A landscape with many valleys, sampled at points; each row gives a point and its height.
A ball rolls from a point to the lowest of its 2 nearest points, and stops where none of them is lower. Distance is the straight distance between rows; heights are no part of it.
q855 (h 4.41): [120 116  90 140 138 127 164 151 116 132 109 143 111 109 104 120 144 133
 125 144 123 154]
q432 (h 4.85): [141 127  83 135 117 151 143 128 105 152 133 114  94 106 130 115 122 111
 132 152 141 178]
q886 (h 5.00): [ 74  34 159 165 160 132 117 172  88 197 144 142 153 138  86 106 111 148
  91 151 120 186]
q569 (h 4.40): [161 149 128 108 161 140 136 100 172 122 120 102 157 119  93 112 112  97
 163 112 138 109]
q675 (h 2.93): [143 135 121 152 158 139 204  88 151 133  78 127 163 165  82 159  81 148
 164  42 115 132]
q896 (h 3.17): [112 105 133 144 103 120 117 153 117 154 171  90  66 127 165 103 181 109
 107 161 184 118]
q61 (h 4.46): [ 84  66 137 146 158 116 120 167 113 167 160 138 133 120  86  93 145 124
  94 153 109 156]
q207 (h 1.93): [106 128 165 152 148 101 124 179 138  70 130 110 109 123 157 101 173 119
 115 172 183  74]
q988 (h 5.55): [146 160 145  84 122 138  91 121 142 105  80 111 128 125 163 163 103 110
 140 163 145 116]
q179 (h 3.10): [133 171 131 132  89 143 125 108 117 172 100 123 115 144 135 144 121  77
 157 106 154 139]
q692 (h 3.52): [154 165 133 112 107 153 177  81 142 126  82 151 119 124 119 182  76 103
 137  99 148 119]
q622 (h 0.86): [105  64 111 154 189 109 172 156 124 160 129 166 140 138  94 112 188 159
 115 119 115 126]
q150 (h 4.94): [184 158 147 101 143 147 143 127 128  77  45 167 151 129 124 176 123 128
 124 122 133  77]
q157 (h 2.61): [ 88 104 172 175 160  99 131 188 148  59 169  81 106 130 146  85 184 143
 107 156 139  60]
q459 (h 4.53): [133 129 110 111  95 115 119 111 140 170  91 147  87 128 182 172 129 115
 137 122 166 150]
q494 (h 1.99): [ 81 147 126 129 149 111 163 143 128 153 100 139 152 178 110 154 134 160
 153 126 122 168]
q576 (h 6.75): [141 158 126 116  99 129 137 123 139 106 175 124 145 136  80 108 138 107
 139 106  80  78]
q888 (h 3.92): [136 154 132 133 147 157 125 168 121 124  62 126 159 126 164 148 127  85
 145 125 161 109]
q852 (h 6.93): [150 173 122 125 117 134 134 121 152  67 147 115 150 107 123 104 165 115
 130  90  85  54]
q815 (h 5.56): [173 134 115 105 116 111 126 104 153  96 103 170 114 103 161 147 109 111
 146 131 155  82]
q224 (h 3.18): [158 155 123  99 123 146 143  81 166  60 137 119  95 107 124 128  72 104
 141 128  86  85]
q534 (h 4.43): [159 172 142  99  65 143 105 137 143  82 119 116 122 101 164 152 125  94
 101 127 128  81]
q953 (h 4.90): [128 109 112 125  97 111  86 142 136 159 152 105 115 117 112  85 143  96
 128 130 102 125]
q135 (h 2.41): [ 98  98 124 157 167 119 165 178 122 116 143 140 119 130 104  93 194 127
 106 139 124 107]
q278 (h 1.45): [123 134 118 128 184 116 175 161 146 129  73 149 154 176 108 145 159 169
 132  96 122 139]
q794 (h 3.32): [115 135 110 133 121 119 162 116 129 151  68 101 128 120 131 173 111 176
 136 130 168 191]
q26 (h 4.81): [111 137 119 104 125 133  91 108 127 130 195  72 116 108 139  93 144 129
 134 163 102 141]
q457 (h 4.23): [166 155 142 119 124 175 114 124 120 113  71 126 160 113 160 156 108  70
 154 111 138  70]
q504 (h 2.42): [158 167 128 102 101 143 133  59 156  99 157 124  75 120 151 138  72  87
 136 124 136 112]
q804 (h 3.75): [157 154 112 102  87 140 101  78 135 154 161 124  57 147 179 146 131 102
 128 121 143 157]
q371 (h 3.98): [129 144 100 113 138 114 130 135 148  75 143 146 116 113 148 108 129 120
 138 144  88 112]
q643 (h 3.88): [ 76  79 134 154 150 113 102 159 114 132 178 116 108 115 127  74 166 113
 114 170 103 115]
q678 (h 5.29): [129  96 119 115 133 144  93 104 103 173 200  97 124 101 109  87 138 134
 125 168 124 158]
q560 (h 5.84): [135 146 120 116  82 138 101  95 112 148 192 123  95 135 112 101 106  86
 127 124  80 150]
q120 (h 2.67): [105 160 127 147  95 136 122 104  96 187  95 115 100 150 145 143 136 119
 144 120 163 195]
q600 (h 4.79): [161 143 141 113  85 137 109 100 121 165  57 145 112 135 178 205  87 110
 127 109 175 152]
q532 (h 4.49): [190 170 158  94 142 156 124 137 143  38  94 152 160 129 153 170 113 122
 110 109 108  42]
q209 (h 4.58): [143 139  93 115 187 127 154 148 149  76 110 167 127 145 144 118 153 138
 134 125  85 103]
q943 (h 5.26): [ 86  77 105 177 138 103 176 156 104 155  99 118 141 139  95 138 115 200
 117 118 128 203]
q370 (h 2.56): [114 136 151 135 108 115  99 159 127 116 137 104  92 117 193 120 172 100
 118 160 193  89]
q559 (h 5.38): [140 169 149  94  91 133  52 121 139 107 118  83  99 119 195 139 127 102
 134 153 137 115]
q772 (h 4.05): [127 122 110 144 179 131 175 113 123 150 123 169 170 129  63 112 168 148
 123  75  88 140]
q728 (h 4.44): [139 144 123 116  69 121 104 170 136 109 136  99 111 121 117 106 145 107
 114 136 104  95]
q844 (h 4.02): [151 178 136 103  68 141 130 133 132 113 116 118 117 130 107 141 122  95
 123 130 125 107]
q323 (h 2.95): [115  69 123 136 182 130 148 135 108 167 151 181 178 130  65 110 157 165
 107 106  79 142]
q893 (h 1.88): [126 133 104 173 132 119 196 109 133 132  69 129 174 139 115 160  98 166
 152  50 142 164]
q633 (h 4.42): [128 150 124  95 142 133  96  81 149 132 177  97 124 133 126 111 107 109
 167 154 109 140]
q879 (h 3.47): [ 90  77 148 156 166 113 150 176 138  81 218  98 120 118 124  86 190 158
  87 157 114  79]
q262 (h 2.71): [ 74 134 122 126 136 122 126 149 123 179 132 118 131 151 128 130 154 117
 138 138 129 170]
q817 (h 6.04): [117 151 129 172  85 109  92 168 140  41 175  74 125 108 174  91 120 184
 129 132 115  87]
q624 (h 5.98): [149  85 141 112 129 147 117  84 108 168 186 173 175 113  53 103  97 129
 117 119  80 126]
q102 (h 4.62): [136 100  96 155 156 122 186 141 109 139  99 136 159 154  64 135 105 195
 133 104 101 183]
q15 (h 4.84): [140 138 127 139 106 115  98 182 142  56 121  95 132 115 138  89 160 135
 122 129  86  64]
q28 (h 7.00): [114  76 155 117 111 126  71 102  85 209 197 165 147 134  96 105 135 132
 109 147 120 158]
q968 (h 3.72): [ 92  91 150 144 143 117 138 162 126 163 167  83 109 125 108 100 181 121
 109 167 176 125]
q832 (h 3.33): [ 67 100 125 137 148 121 128 138 133 201 127 119 172 136  93 124 148 134
 127 103 103 174]
q824 (h 4.89): [114 139 100 119 105 111 142 136 135 129 124 172  96 116 173 144 151 109
 122 135 149 123]
q954 (h 2.91): [120 146 130 109 140 142 149 136 130 128  58 128 138 122 173 193 120 151
 132 145 175 151]
q317 (h 4.52): [108  58 136 145 184 152 152 132  92 168 150 199 212 137  79 125 107 188
  85  91  78 181]
q6 (h 6.30): [ 72  52 140 184 127 105 143 134  90 196 154 154 161 112 102 120 111 168
  74  96 137 220]
q21 (h 3.54): [121 163 122 132 129 134 127 150 132 138 109 126 147 136 126 112 143  85
 155 117 136 117]
q391 (h 3.83): [141 119  93 120 142 126 174 129 140 133 111 155 131 143  84 139 115 155
 146 118  99 145]
q235 (h 5.24): [144 133 127 119 110 122 124 148 117  93  92 179 120  99 192 163 147 113
 119 148 163  77]
q416 (h 3.86): [158 173 139 102 148 146 133 105 159  34  94 143 127 132 134 139  99 116
 139 123  76  70]
q420 (h 5.72): [ 73  68 126 183 117 103 174 151  96 190 138 133 104 135 108 132 126 163
  94 130 160 208]
q466 (h 5.87): [168 159 126 122  91 121  99 106 127  72 147 139 112 113 199 138  98 111
 154 141 151  70]
q916 (h 2.94): [150 136 104 140 116 131 183 110 140 139  65 150 137 111 111 162 106 136
 138  84 153 143]
q802 (h 5.61): [ 76  23 172 169 191 131 124 155  86 176 123 154 199 135  84 115 111 200
  76 126 109 190]
q808 (h 4.39): [156 164 135 113 137 134 110 152 135  37  83 126 134 123 142 124 150 141
 129 137  77  65]
q80 (h 3.12): [139 153 118 105 105 135 161  65 153 135 127 143  92 131 104 152  73 105
 138 115 116 141]
q599 (h 3.15): [154 154 125  97 100 156 103  39 147 136 178 106  49 147 154 133  88  88
 131 116 107 155]
q122 (h 5.49): [ 97  66 149 133 149 130 109 138  89 186 145 156 182 156  73 125  88 171
 116 145  97 190]
q774 (h 4.50): [133 116 107 139 114 117 136  98 118 186 130 125 120 139  93 128  84 135
 150 122 136 193]
q785 (h 4.11): [115 133 134 119 108 125 134 153 134 166 117  89 119 114 120 124 179 113
 114 143 185 130]
q231 (h 3.46): [153 123 130 101 204 116 135 103 146 118 149 146 163 145  60 100 149 166
 138 127  91 124]
q156 (h 4.93): [141 163 145 112  87 149 102 147 135  47 130 118 151  90 210 167 135 129
 101 121 117  50]
q214 (h 2.38): [135 146 133 119 185 130 157 150 138 107  40 147 155 158 139 175 135 168
 145 128 151 129]
q74 (h 4.98): [165 150 161 108 122 165 124  82 148 106  77 146 121 123 152 182  41  59
 137 100 139  73]
q151 (h 5.25): [118 109  95 124 118 135 111 120 112 181 148 109  65 131 164 121 143 117
 121 147 152 197]
q481 (h 5.37): [137 107 109 120 116 133 109 122 121 163 171 133 138 122  76  94 107 103
 132 126  81 140]
q601 (h 6.17): [137 163 130 135  71  97  92 107 135  77 178 114 107 113 176 112 129 140
 148 131 131  79]
q747 (h 5.15): [120 142 119 104 116 134  75 134 145 133 152  71  92 113 179 109 153 101
 123 159 141 146]
q247 (h 5.02): [138 150 147 141  95 122 138  92 133 151  37 124 142 144 149 199  50 135
 153  84 166 156]
q132 (h 6.57): [126  72 153 125 121 126  88 119  87 167 203 179 173 109  79  80 137 131
 100 139  98 115]
q637 (h 4.01): [141 135 117 107 185 129 119 112 144 123 160 114 159 127  92  97 126 129
 162 147 113 126]
q294 (h 3.87): [120 108 105 165 119  95 151  92 123 164  88 107 138 128 114 148  74 179
 155  95 147 206]
q88 (h 5.01): [114 116 138 118 135 121 120 101 111 173 163 150 150 146  65 121  77 145
 132 139 112 196]
q343 (h 4.64): [177 151 160 114 110 171 102  96 127  81 111 134 139 115 180 170  65  70
 143 111 134  34]
q64 (h 4.22): [164 138 117 108  91 149  94 114 115 154 116 127  73 132 217 165 140 104
 120 133 180 141]
q936 (h 1.12): [148 141 135 125 146 117 117 159 130  82 106 122 131 117 149 115 146 122
 143 165 183  85]
q910 (h 3.23): [ 96 132 122 139 135 108 128 153 124  88 171 128 118 118 133  85 172 130
 124 155 114  98]
q639 (h 2.72): [136 119 135 125 208 103 146 147 141 119 120 137 151 147  73  99 180 170
 126 137 138 127]
q277 (h 2.22): [ 65 127 131 162 124 129 145 142  94 187 103  96 111 155 137 141 151 140
 131 138 169 196]
q244 (h 5.62): [112  96 129 136 116 118  72 122 111 179 180 110  45 146 150  99 168 116
  90 148 150 193]
q217 (h 1.95): [142 146 132 112 176 116 144 158 145  96  94 132 142 151 117 129 149 153
 140 155 164 114]
q752 (h 6.49): [142 159 125 134  71 110 110 106 126 104 206 125 123 128 123  93 127 112
 145 117 114  85]
q197 (h 5.53): [135 170 136 141  82 125 100 166 149  27 152  94 140 114 189 127 112 157
 128 114 106  54]

For each start below, name the point where the ball stops.
q576 | q504
q343 | q277
q88 | q278
q28 | q936
q559 | q936

Call two points neighbours if one is among the 2 nearest of the other. Go from one point of each pair to the other, from neighbour to neighbour, staying as low as possible. Name the highest point that can't be avoided.
q622 and q278 | q879
q277 and q278 | q262
q844 and q504 | q15
q936 and q278 | q214
q893 and q504 | q692
